Points on a hilly landscape, in no order, each with its height.
A ball rolls from a point to the lowest of its 4 nearest points, and stops where none of them is lower. Distance is the straight distance between rows; heights are no part of it.
dedi: [150 124 103 103 134 143 109 170 147 128 165 174 153 137 147 162  93 113
  79 127 126 144 150 113]  h=6.33
loku: [104 131 135 117 140 109 119 139 140 126 159 149 130 153 163  95 202 118
 154 110 110 161 149  93]  h=3.82
vuzas: [113 114 133 122 174 113  50 130 140 106  76 114 121 128 137  77 162 122
 204 119 131 135  95 132]  h=7.21
bula: [122 107 114 106 194 106  48 140 151 115  98 144 128 157 144  87 116 113
 154 133 137 139  90 133]  h=6.72
Lutaz: [119 117 185 177 113 115 144 123  83 131  56  82 124  90  96  94 148 100
 156 135  88  94  69 161]  h=3.99
lut: [115 127 156 152 134 106 110 115 116 111  68 101 124 105 120  90 165 117
 184 119 104 115  96 141]  h=4.20
sez: [123 123  71 117 140 140 130 131 133 102 112 120  94 143 110 150  81 162
 107 131 154 115 149 132]  h=4.79
goza: [134 118 191 179  91 104 184  92  76 148  82  79 126 100  99 109 126 105
 116 137  95 107  88 153]  h=6.17
Tuz: [115 116 169 160 106 116 144  91 109 117  94 125 138 115 135 107 144 107
 101 113  92 129 108 126]  h=1.86
Dun: [115 144 190 166 101 107 129  97 123 165 170 143 147 114 154  93 252 119
 210 118 101 171 124 103]  h=6.24
Lutib: [138 113 147 130 149 135  86 153 140 143 148 201 177 143 172 138 126  76
  95 129 104 154 111 100]  h=7.67
Las: [150 112  97 118 157 122  84 140 138 118 109 165 141 141 134 137  68 124
  90 139 138 126 103 123]  h=6.90
Fudo: [170 129  80  96 101 181 147 141 155 134 153 163 138 135 121 188  63 152
  85 130 153 130 146 155]  h=4.70
luseb: [111 119  98  94 172  96  83 149 154 106 118 132 106 154 145  95 151 131
 158 119 132 143 139 111]  h=6.60
vel: [114 164 139 130 141  69 148 133 120 122 129  64  94 109 110  88 186 142
 235 132 124 118 126 116]  h=2.77
Tusu: [120 154 156 146 108  87 197  99 111 139 141  74 108 110 117 130 139 149
 130 147 136 114 146 125]  h=5.09
leve: [130 124 102 129 119 140 148 119 126 104 108 129 117 131 116 145  95 143
  89 130 134 122 138 131]  h=6.08
Sunuz: [143 117  99 138  86 182 169  99 121 120 106 119 120 131  92 169  66 159
  79 131 153 110 139 149]  h=7.20
kugen: [129  99 150 131 188 124  36 121 147 129  86 162 154 150 159  87 145 100
 183 122 137 154  78 127]  h=7.14
Dat: [131 142 108  89 132 155 105 210 134 133 212 167 152 156 163 177 133  91
 100 120 131 145 173 113]  h=3.46
vis: [134 109  89 139 124 153 122 119 114 116  78 132 122 132  98 144  58 137
  76 138 147 104 106 144]  h=7.19
kif: [121 132  70  64 166 113 107 177 154 122 170 137 108 160 137 132 121 148
 128 122 149 148 183 104]  h=0.88
Nudod: [104 112 110 138 140 128 113 122 113 108  75 112  95 123  94 105 101 135
 119 139 127  94 104 142]  h=3.72
pelu: [127  99 142 134 191 128  33 125 133 120  62 143 148 131 126  83 125 100
 155 126 129 126  56 152]  h=7.02
Duvi: [103 115 136 166 129 148 138 128  84 134  62  84  92  93  68  99 103 119
 123 151 112  64  81 155]  h=6.86
zafu: [119 112 165 144 138 121  87 107 134 121  79 148 146 127 154  81 185 116
 179 109 106 145 103 124]  h=5.62
febi: [148 106 120 154  70 177 174  86 107 126 100 119 137 117  98 168  67 145
  54 131 130 118 127 160]  h=7.44
sasa: [124 136 188 169  95  88 187  91  94 140 109  91 136 100 117 112 152 114
 119 135 102 118 108 135]  h=4.84
Seba: [132 148  68  63 119 167 170 145 159 124 202 113  89 143 111 175 117 188
 134 111 172 132 203 131]  h=2.18
Pok: [128 161 135 127  97 139 213  82 133 147 185  73 105 112 106 172 120 179
 114 137 166 119 186 134]  h=4.29
Mebi: [108 110 123 130 175 118  64 129 134 107  67 123 125 125 109  82 126 115
 146 133 128 105  79 150]  h=6.52
sir: [145 101 128 123 180 105  54 134 141 133 108 173 154 146 152 114  85 103
 116 140 125 140  79 117]  h=7.08
tal: [186 121  90  87 129 143  87 173 146 151 181 184 152 121 142 180  33 112
  88 140 152 126 128 126]  h=7.06
dekep: [105 147 161 141 101 105 174 112 122 131 182 115 137 122 146 123 181 123
 108 125 122 138 160 107]  h=4.77
Fusig: [163 136 112  99 106 167 102 205 137 144 212 186 166 130 152 199  91  86
  82 122 127 131 154 140]  h=5.80
dek: [128 164 182 154 104  64 174 104 118 156 159  91 134 107 134 101 200 125
 170 143 117 141 130 112]  h=3.20
tovu: [117 118 134 139 112 130 146 112 122 109 107 139 134 123 134 125 119 122
  83 122 115 130 129 125]  h=4.69
pekev: [121 110 172 146 137 136  83 115 144 151 110 191 164 139 179  99 192  92
 151 102 101 170 109 109]  h=7.72
mak: [102 138 107  89 143 121 133 163 145 116 190 138 122 150 149 130 172 133
 124 112 132 149 183 103]  h=2.03
guf: [112 140  84 103 145 124 147 127 143 108 146 105  91 141 118 137 116 163
 122 121 152 121 171 117]  h=3.96
Tig: [122 156 126 141 119 113 192  98 109 131 136  67  86 112  99 148 116 167
 127 147 149 100 158 125]  h=4.91
rik: [144 125 116 129  69 190 192  92 130 131 154 125 138 120 105 176  83 160
  69 123 141 124 155 162]  h=7.47
Petad: [133 128 142 156  86 143 194  83 107 128 121  98 120 111 103 152  99 145
  82 135 134 114 149 135]  h=2.78
ler: [107 140 139 156 129 109 167 117  96 121  96  66  76 110  95 117 120 142
 151 148 125  89 120 137]  h=4.05
Vif: [119 155 156 156 143  95 163 147  96 141  99  50  99  91  79  92 154 129
 217 153 110  95  88 140]  h=2.51
zir: [127 148 110 109 104 173 184 120 146 128 202 118 126 130 120 171 124 155
  94 114 152 130 184 141]  h=3.30
Filu: [188 118  50  94 123 161  99 153 146 145 134 169 136 140 108 186  19 157
 102 152 188 108 117 148]  h=3.48
doda: [ 88 139 141 122 138 127 106 154 137 139 190 164 128 168 170 108 230 100
 167 111 111 171 156  88]  h=5.15
nokel: [147 120 113 122  99 178 150 144 139 118 166 164 158 128 130 173  95 127
  62 118 126 135 153 139]  h=6.73
duv: [182 125  95 105 101 168 114 160 151 149 166 186 162 124 129 193  46 121
  72 136 145 128 130 150]  h=6.34
lato: [125 172 167 141  82 120 211  84 130 173 201  75 135  99 115 180 142 142
  88 157 166 122 182 133]  h=2.59
zapa: [153 107 131 133 145 132  94 135 141 127 118 180 170 146 155 143  84  98
  63 130 112 140 103 117]  h=7.29
vite: [124 112 143 114 165 119  68 139 159 134 124 180 152 153 174  91 178 104
 164 113 112 172 119 105]  h=7.07
senid: [141 125  79 122  90 187 167  98 126 127 121 104  95 132  87 180  75 192
 115 138 166  98 153 147]  h=4.72
mesot: [163 126 121 113 125 151  97 173 137 138 166 191 176 128 156 173  77  89
  66 131 118 138 131 117]  h=6.92
Ravan: [140 170 182 162 128  65 176 117  95 148 113  52 126 100  99 105 178 126
 203 149 112 121  86 141]  h=2.74
bil: [127 151 191 167 103  74 178  97 102 147 118  82 137  97 124 105 174 119
 158 140 109 122 106 129]  h=3.55
sodim: [158 111  62 126 100 200 129 114 127 131  89 132 109 147  90 179  44 169
  98 146 176  89 117 157]  h=7.74
koben: [132 139  85 104 104 165 175 118 143 116 157 117 105 136 111 172  99 182
 110 123 167 123 175 138]  h=3.03
Sozol: [124 165 165 147 125  61 166 111 117 146 143  73 114 110 124  92 195 138
 210 143 124 133 124 111]  h=2.91
mome: [131 143  85  67 139 146 112 200 143 133 214 158 136 152 148 172 119 114
 115 116 140 147 184 113]  h=2.14
bubap: [118 129 155 169 101 126 171 103  84 127  81  78 100 102  88 118 108 132
 110 140 113  91 105 144]  h=5.87
maku: [109 116 137 149 141 127 101 117 113 107  62 111 116 112 106  98 120 115
 132 125 112 101  87 147]  h=5.46
saraf: [120 113 118 102 171 108  76 138 153 118 113 152 131 158 157 106 140 121
 147 125 124 150 126 110]  h=6.19
gab: [112 122 133 118 158 106  64 126 144 117  99 116 111 125 144  69 188 132
 230 113 126 148 126 123]  h=7.56
fufe: [167 114  84  81 179  94  64 167 144 134 152 163 130 150 129 146  38 124
 111 150 166 126 110 112]  h=7.33
ded: [115 140 127 136 110 121 181 108 120 118 141 104 114 124 125 133 131 148
 107 127 134 123 160 119]  h=5.79
kal: [114 132 175 150 115 110 122  99 127 134 126 135 144 118 156  86 215 122
 182 106  97 150 126 113]  h=4.85
Sofar: [104 139 122 131 143  95 132 130 121 110  97  85  81 119 110  87 148 139
 185 130 126 106 128 128]  h=3.19
liga: [124 120 108 116 166 115  93 137 142 106 100 142 126 141 138 111 105 126
 115 127 123 136 114 128]  h=6.27
buf: [155 140  60  56 130 157 114 187 162 136 195 156 119 144 127 179  74 147
 116 126 163 139 173 131]  h=2.01
Fezin: [129 120 111  99 154 123 107 151 148 116 148 157 137 150 152 125 122 117
 109 122 128 144 147 104]  h=5.31
mogo: [112 150 128 116 106 148 171 146 130 125 208 126 147 137 139 155 149 128
  85 111 132 138 180 122]  h=4.75
bosag: [124 115 191 168 114 116 122  92 108 134  75 121 145 104 144  89 178 109
 172 109  93 134  89 130]  h=5.48
fubi: [113 129 172 151 104 109 153 102 115 127 130 134 145 127 153 101 184 111
 124 111  97 145 126 113]  h=4.86
puge: [115 118 119 162 108 158 157 112  87 125  73  86  97 115  79 134  83 140
  94 148 130  78 104 151]  h=7.64
fad: [107 130 122 114 144 134 113 156 142 125 167 165 142 153 166 128 166 112
 107 113 111 156 158  99]  h=3.87
mor: [122 113 137 130 142 122  92 123 140 116  98 160 150 143 158 109 140 109
 118 119 108 149 111 117]  h=6.88
Nek: [132 106 133 148 103 145 144 108 118 112  96 148 156 123 130 142  91 118
  49 122 102 131 118 140]  h=5.99
vatu: [105 140 143 132 132  87 137 120 130 120 128 104 109 123 146  88 180 138
 181 119 115 134 139 111]  h=3.28
beg: [ 99 130 152 133 135 132  94 128 140 150 169 170 137 158 173  95 244 109
 189 105 108 177 139  94]  h=5.75
kefom: [116 130 159 162 140 124 130 147  91 129  81  64 105  79  80  86 152 117
 203 148 107  87  77 149]  h=2.08
Bapid: [123  98 182 159 133 133  86  97 121 124  57 165 158 121 153  94 158  98
 145 104  93 143  74 136]  h=6.50
laram: [168 127  53  81 132 159 115 156 155 131 153 153 118 147 120 184  59 162
 108 129 168 126 154 135]  h=2.89

Where does a ball stop that starts at each point below?
Bapid | kefom
zapa | kif
tal | kif
Sunuz | kif
duv | kif
Dun | kefom
Tig | kefom

Write out the way that a ball takes from each point below.
sir | liga, Fezin, fad, mak, kif
guf | koben, Seba, buf, kif
bubap | ler, Sofar, vel, Vif, kefom
gab | vatu, vel, Vif, kefom
goza | bil, Ravan, Vif, kefom
nokel | Fudo, laram, buf, kif
